Points, in no order, along strands that fork, close into loops and pass close to each other.
Two points are linked if the straight distance between their rows is under 63.5.
buv: 16	-6	2	13	-9	-9	-33	8	-12	15	20	-1	2	-14	7	33	-29	19	-23	53	8	15	17	-8
zivis: 38	3	-18	-5	0	-21	-19	4	-1	26	11	13	-4	13	7	9	-2	18	-19	29	-1	-1	-5	-8
mafo: 18	18	7	26	-17	-5	-15	-1	-18	-13	-7	-12	-18	4	-8	26	5	-10	-10	18	13	18	31	23
mup: -21	21	-23	27	29	33	-7	9	21	-15	2	-12	4	9	36	0	15	-23	23	-16	-20	-14	-20	13
Donak: -7	7	-4	13	10	12	-2	6	33	38	23	2	23	-9	-6	12	-13	8	15	-20	-8	-16	7	-9
gine: -16	-5	-10	24	23	24	18	1	14	23	23	5	34	-11	-16	22	-18	24	25	-35	1	-17	-1	-19
Noza: -20	4	14	11	1	3	6	-3	8	16	27	-20	23	-30	16	-11	-22	11	-3	4	-17	-1	-3	12
zud: 5	3	-5	-24	13	-41	-10	19	8	26	2	-8	12	-11	-11	-4	-34	24	-20	31	-5	22	-9	-29
pir: -1	-7	1	2	-2	22	-16	1	-21	25	14	12	22	3	-12	24	-2	16	6	-3	-11	-4	14	-4
Livi: -12	-2	-2	-13	14	29	23	-19	2	-29	-7	16	-14	17	32	-20	21	-12	24	-14	4	-20	-37	20
Disis: -15	21	-1	32	8	28	0	-1	10	-19	13	-17	-4	-13	28	4	11	-15	-1	-16	-23	-18	-12	23
Lezo: 16	-16	6	-15	0	-28	-18	22	15	9	17	7	-13	10	-4	9	-21	7	-16	33	14	37	2	-13
pogu: 22	11	14	-5	-23	-2	-2	7	30	2	15	8	-11	-2	0	16	6	-3	-15	-12	-24	-14	1	14
nuki: -14	20	-5	16	-22	43	-4	-2	0	-53	-24	-7	-9	5	-6	-8	33	-14	10	-5	-12	-8	-10	11
gamu: 14	3	9	-1	4	-3	-9	-4	-33	-9	11	-6	-9	0	4	-8	14	-21	-3	17	2	30	13	-18
maf: 6	-9	14	-19	25	7	-20	10	-30	26	12	24	-9	14	-21	-7	20	6	3	19	13	33	16	-22
todud: -5	-18	22	6	-9	-8	-9	27	-10	15	16	4	20	-28	2	17	-27	19	-18	39	6	2	24	-24
vafup: -9	12	-14	-7	14	26	7	17	40	-30	-31	18	11	10	4	-20	6	-2	36	-43	-18	-5	-13	-13
nebu: 11	1	11	12	-1	-28	3	-21	0	15	1	-27	-14	-10	9	11	-11	-31	-20	12	-5	-5	10	-27
dukem: -26	-10	-19	14	24	-20	4	-14	-13	5	-41	1	5	-16	0	8	-8	-30	-4	-22	12	-24	-10	-10
zeto: -9	-17	15	-30	11	-9	22	-23	-20	-14	16	10	-20	-5	4	-16	3	-19	-3	3	25	24	-7	7
Risu: 15	2	-9	17	-11	-12	-29	5	7	2	13	-18	3	-11	-9	24	-22	29	-47	56	1	25	-16	4
sokez: -18	-2	6	-13	13	40	5	-15	-31	7	13	1	19	-7	-10	-26	18	7	24	-9	3	4	3	-4
mados: -22	-2	-22	24	37	-6	22	-4	-33	-4	-31	16	11	-35	-14	9	-13	-10	2	-38	27	-22	-4	-10
kan: -22	-16	-2	8	-2	30	3	-11	-28	-20	-1	-7	-16	17	-22	-1	30	3	12	9	13	8	11	12
mavik: -3	-7	17	8	-9	0	5	-9	-10	24	22	-11	23	-36	3	5	-26	14	-9	18	-2	-7	23	-4
Raba: -20	-10	-1	24	10	16	-8	-3	-30	-17	-22	0	11	0	-2	9	2	-19	-3	-8	-13	8	9	2
vev: 1	-5	-8	9	-13	-11	-10	2	18	14	-32	3	-1	11	-7	9	-2	-8	3	-22	-14	-26	3	-16
sedi: 30	18	3	-8	-17	-23	11	-11	3	-1	-19	-17	-13	-1	16	5	-10	-27	-8	-2	-3	-20	3	-11
seg: 8	-18	-4	-5	19	-2	7	4	-39	22	-6	16	-9	20	-15	-18	18	-2	13	9	33	22	14	-18
fose: -7	25	12	25	-25	10	7	-3	26	-10	19	-28	-4	-17	24	9	-5	-14	-14	-17	-8	-22	-17	32
vemo: 31	20	0	-22	-24	-33	2	-9	15	4	4	-12	-12	-2	16	8	-13	0	-26	18	-13	-7	-8	-13
komim: -21	-11	-17	25	17	6	25	-8	-25	13	-14	-4	30	-45	2	14	-17	4	7	-20	25	-39	-3	-12
Vemi: -4	-2	4	31	-22	2	10	-6	14	9	11	-37	-14	3	10	12	-8	-9	-22	-5	-4	-36	2	39
pefod: 6	-6	-1	4	-5	10	-10	-3	-23	-25	-9	-5	-30	31	-32	11	25	-5	3	22	2	13	17	9
guzi: 41	12	-34	-6	19	-29	5	4	9	13	-25	29	-16	10	-16	5	4	1	6	-12	24	-11	8	-34
Vita: 5	5	5	9	12	-12	-8	3	-35	14	-11	0	-1	-13	0	1	-8	-17	2	11	11	5	19	-23
togin: -15	10	-8	7	-11	30	-8	23	32	-25	-16	13	17	18	-8	-13	0	-1	26	-27	-34	17	-1	-15
zul: -26	3	1	5	34	23	14	-4	-30	14	-10	9	20	-9	11	-28	16	4	26	-18	9	-8	-8	2
zamo: 4	-9	5	-21	11	9	-4	9	-20	28	12	18	20	-10	-17	-20	18	23	0	20	16	31	2	-14
zub: -5	12	6	-23	-3	-23	14	-15	7	17	4	1	16	-18	3	-15	-11	-1	0	-15	10	5	-14	4
Dolu: -7	1	-10	-20	-19	-17	15	-14	17	18	21	-28	17	-4	8	-2	-34	16	-22	19	-16	-1	-19	-11
temos: -6	-18	22	-17	13	-2	5	-7	-2	-10	27	2	-3	-17	1	-20	-6	7	-8	0	8	36	7	14
kodam: 23	22	-6	-6	-15	5	-3	14	25	-11	-18	26	5	16	-6	-2	18	-3	20	-17	-33	-22	2	-12
tud: 8	1	14	-4	4	-33	-7	8	-3	6	10	-2	-26	21	-9	0	-17	-14	0	30	20	47	17	-6
sekad: -5	8	25	-4	-11	-3	-8	3	5	-20	22	-21	-23	-6	-14	-23	22	3	-28	30	20	27	12	26
gek: -38	-16	6	14	20	26	4	-7	-30	-20	-12	10	11	-11	18	8	16	-16	6	-21	-12	-4	-18	25
Zifeb: -3	-17	-4	-5	21	-38	19	-10	-16	29	2	-10	16	-16	0	0	-36	9	-11	8	27	9	9	-21
duzo: 12	-13	2	-26	-6	-4	-17	13	8	14	14	26	-1	12	-19	-27	22	24	-9	34	15	22	0	-6
Dero: 2	2	-17	18	-13	33	-26	7	-11	2	-3	9	14	23	-19	15	11	10	11	3	-23	4	-4	3
Sabil: 6	-16	14	1	8	-12	-10	20	-29	-1	15	-7	-11	7	3	2	-10	9	-6	47	18	52	32	-7
Rolov: -20	14	-8	6	19	33	8	6	22	-42	-14	1	-14	21	36	-5	25	-11	29	-17	-15	-19	-31	20
Zatu: 7	17	-7	-28	2	14	20	-15	3	-22	-17	16	-11	5	14	-23	31	-6	26	-19	-6	-23	-15	9
feb: 31	-12	-6	-12	-5	-30	-17	13	-10	17	-2	20	-16	34	1	-7	7	11	-3	14	2	3	17	0
kosum: -24	2	-17	3	23	-2	10	20	12	-22	-52	22	0	2	17	-20	21	-1	16	-41	2	-25	-26	24
Lal: 12	2	-1	-41	3	-43	22	-9	8	-8	-3	3	2	-6	4	-22	-15	-1	-6	-3	4	20	-16	-8
poziv: 23	12	15	6	-19	-14	-7	6	8	-18	6	-11	-33	1	-1	-4	23	-14	-15	25	8	15	28	19
potun: -8	-1	-1	12	8	-17	1	-15	-4	15	-16	-14	-15	-28	5	12	-10	-34	-14	-20	-1	-25	7	-15
ledel: -24	-7	-5	0	-1	48	-7	12	20	-26	-7	8	-7	23	-10	-22	29	1	34	-21	-21	5	3	3
fesag: -11	4	-11	-8	10	-4	18	-17	-22	16	-12	-3	26	-13	2	-16	5	-12	7	-15	14	-10	-10	-3
Rakiv: -2	-8	13	-1	21	-27	12	6	-29	22	1	-4	10	-19	24	-2	-28	-21	-2	27	22	16	25	-28
Dadi: 22	3	13	-1	-23	-7	-16	-1	20	3	25	-5	-8	1	-12	22	-15	4	-30	6	-3	14	3	5
Tes: -15	-6	16	-1	-19	9	-9	3	14	0	20	-21	-1	2	-9	-34	21	18	-12	15	4	6	10	28
Til: 8	-1	-2	-23	11	4	25	-6	-6	-19	-25	28	-9	18	-7	-19	11	-9	24	-16	17	-7	-16	-8
Didu: 9	34	-4	5	-21	26	-7	14	35	-18	-2	-7	-1	9	-5	9	18	1	17	-18	-28	-11	7	4
bage: 3	-4	1	-9	4	-19	-21	12	-2	5	2	-23	16	-12	-15	5	-18	22	-36	41	-14	23	-23	-12
poka: -4	-2	-17	-5	1	-10	0	-7	15	31	27	11	19	1	-5	-10	-10	16	-3	-13	4	1	-1	-6
Zogom: -6	-7	-13	-25	18	-12	13	-15	-20	-27	-41	22	-21	19	0	9	-4	-21	14	-20	11	-10	-11	5
dibez: 2	-14	19	-17	-8	-23	-4	-11	-6	-5	26	-4	-3	-17	-4	15	-18	7	-19	4	5	26	12	1
nuge: -14	20	5	31	-12	31	-9	-1	10	-30	-1	-25	-8	2	-1	-2	24	-13	10	-11	-8	-3	-4	33
feluz: -11	-3	-13	-10	17	-16	14	-20	-7	-3	-24	16	-9	0	18	0	-3	-21	7	-35	4	-17	-27	26
Kor: 1	-30	6	-18	15	22	11	-16	-38	-5	3	8	-23	20	-22	-10	18	-10	8	14	21	14	11	-8
fovob: -24	-10	-23	19	-19	11	-9	8	15	-3	-32	-9	7	0	-17	20	-16	1	0	-21	-32	-33	-6	-21
bur: 34	-4	-21	-6	-1	-20	-33	-2	27	33	0	7	-7	-10	7	16	-22	12	-41	38	-7	1	-18	-23
vig: 5	15	4	4	-21	19	10	-3	20	-13	35	-20	-3	28	13	-1	12	23	13	-5	-3	-8	-3	44
Donin: -2	18	-9	25	-29	22	-5	22	33	-18	-27	-7	6	7	-7	21	-2	-11	3	-16	-38	-24	-6	-3
Galu: -18	8	6	14	-6	9	12	4	38	18	32	-38	5	-17	29	-6	-17	0	-13	-9	-12	-15	-17	17
pomo: 25	1	-5	13	-22	-8	-17	1	-15	-11	-16	-10	-12	27	-15	24	-2	4	4	13	-8	6	10	2
bupe: -17	-7	-8	8	-4	27	-8	7	-19	-10	-27	2	21	15	-25	-8	16	2	11	-10	-20	10	3	-7
tuzub: 37	2	-23	-22	9	-36	15	-6	-3	12	0	33	-6	15	-10	-4	-12	14	8	0	36	12	-4	-19
senus: -10	-12	8	-8	-21	36	-8	6	10	-30	0	15	-14	38	-16	5	23	14	18	-9	-7	-4	3	17
dozub: 23	-6	-9	-1	-3	-20	-2	2	1	21	-25	18	-9	17	-17	18	0	4	7	-14	6	-3	5	-29
romar: 19	-11	16	14	-15	-32	-12	21	24	9	27	-13	-20	-2	-10	10	-11	7	-26	33	-4	18	15	5
gazi: -1	4	-1	-13	-10	-7	6	0	48	19	30	-20	3	-6	10	1	-23	12	-15	-1	-7	-29	-17	-1
Lol: -23	-8	-9	15	18	13	26	3	-12	26	-3	9	38	-14	10	18	-12	3	25	-35	13	-23	1	-5
rotos: 1	5	23	-7	-7	7	-8	-1	18	-13	-1	8	-18	-4	3	2	7	-16	0	-31	-17	-7	-5	17
Bukit: 1	-3	17	-10	3	8	0	-21	-42	-18	19	-3	7	-27	0	0	1	-9	-10	26	4	24	20	-2
Nure: -12	-5	6	6	-6	20	12	-9	-27	19	13	-8	30	1	8	-9	-3	22	18	-2	-2	2	5	1
tusom: 2	-5	10	-21	-7	8	1	-23	-7	-25	5	-2	-18	0	4	-14	16	-13	2	-3	2	6	-4	10
Meko: 14	2	-2	17	-31	-9	3	0	16	13	20	-22	3	18	2	3	-2	13	-7	6	0	-12	-6	34
loba: 16	20	1	-20	-1	24	12	9	22	-35	-25	21	-1	3	8	-9	23	7	34	-24	-32	-24	-13	-2
bekef: 19	-11	21	-13	-20	-24	-12	2	8	-7	1	9	-27	23	2	1	13	6	-9	13	7	5	16	14
biken: -15	6	-14	15	30	-10	9	-1	0	-10	-23	24	-4	-6	9	-12	10	-14	3	-43	24	-35	-34	26
peg: -21	-23	17	5	-13	18	1	0	-6	1	22	-1	36	-45	13	27	-31	12	3	2	11	-27	25	0
rupi: 3	3	1	-28	6	-51	9	6	20	9	-13	-14	4	6	4	-28	-13	15	-15	21	2	25	-1	-18

A fork is a point with three links, a tip a point with one. Leave the first point through the second and follow the links. Name the first fork or tip that comes.
sedi / nebu | zub
duzo / zamo | poziv
poka / Donak | vemo

A tip is a point with one link. Name the tips that can be reached along the links from each point below, in the order of the rows.
Dadi | Sabil
zivis | duzo, Tes, bur
Rakiv | Zifeb, Bukit
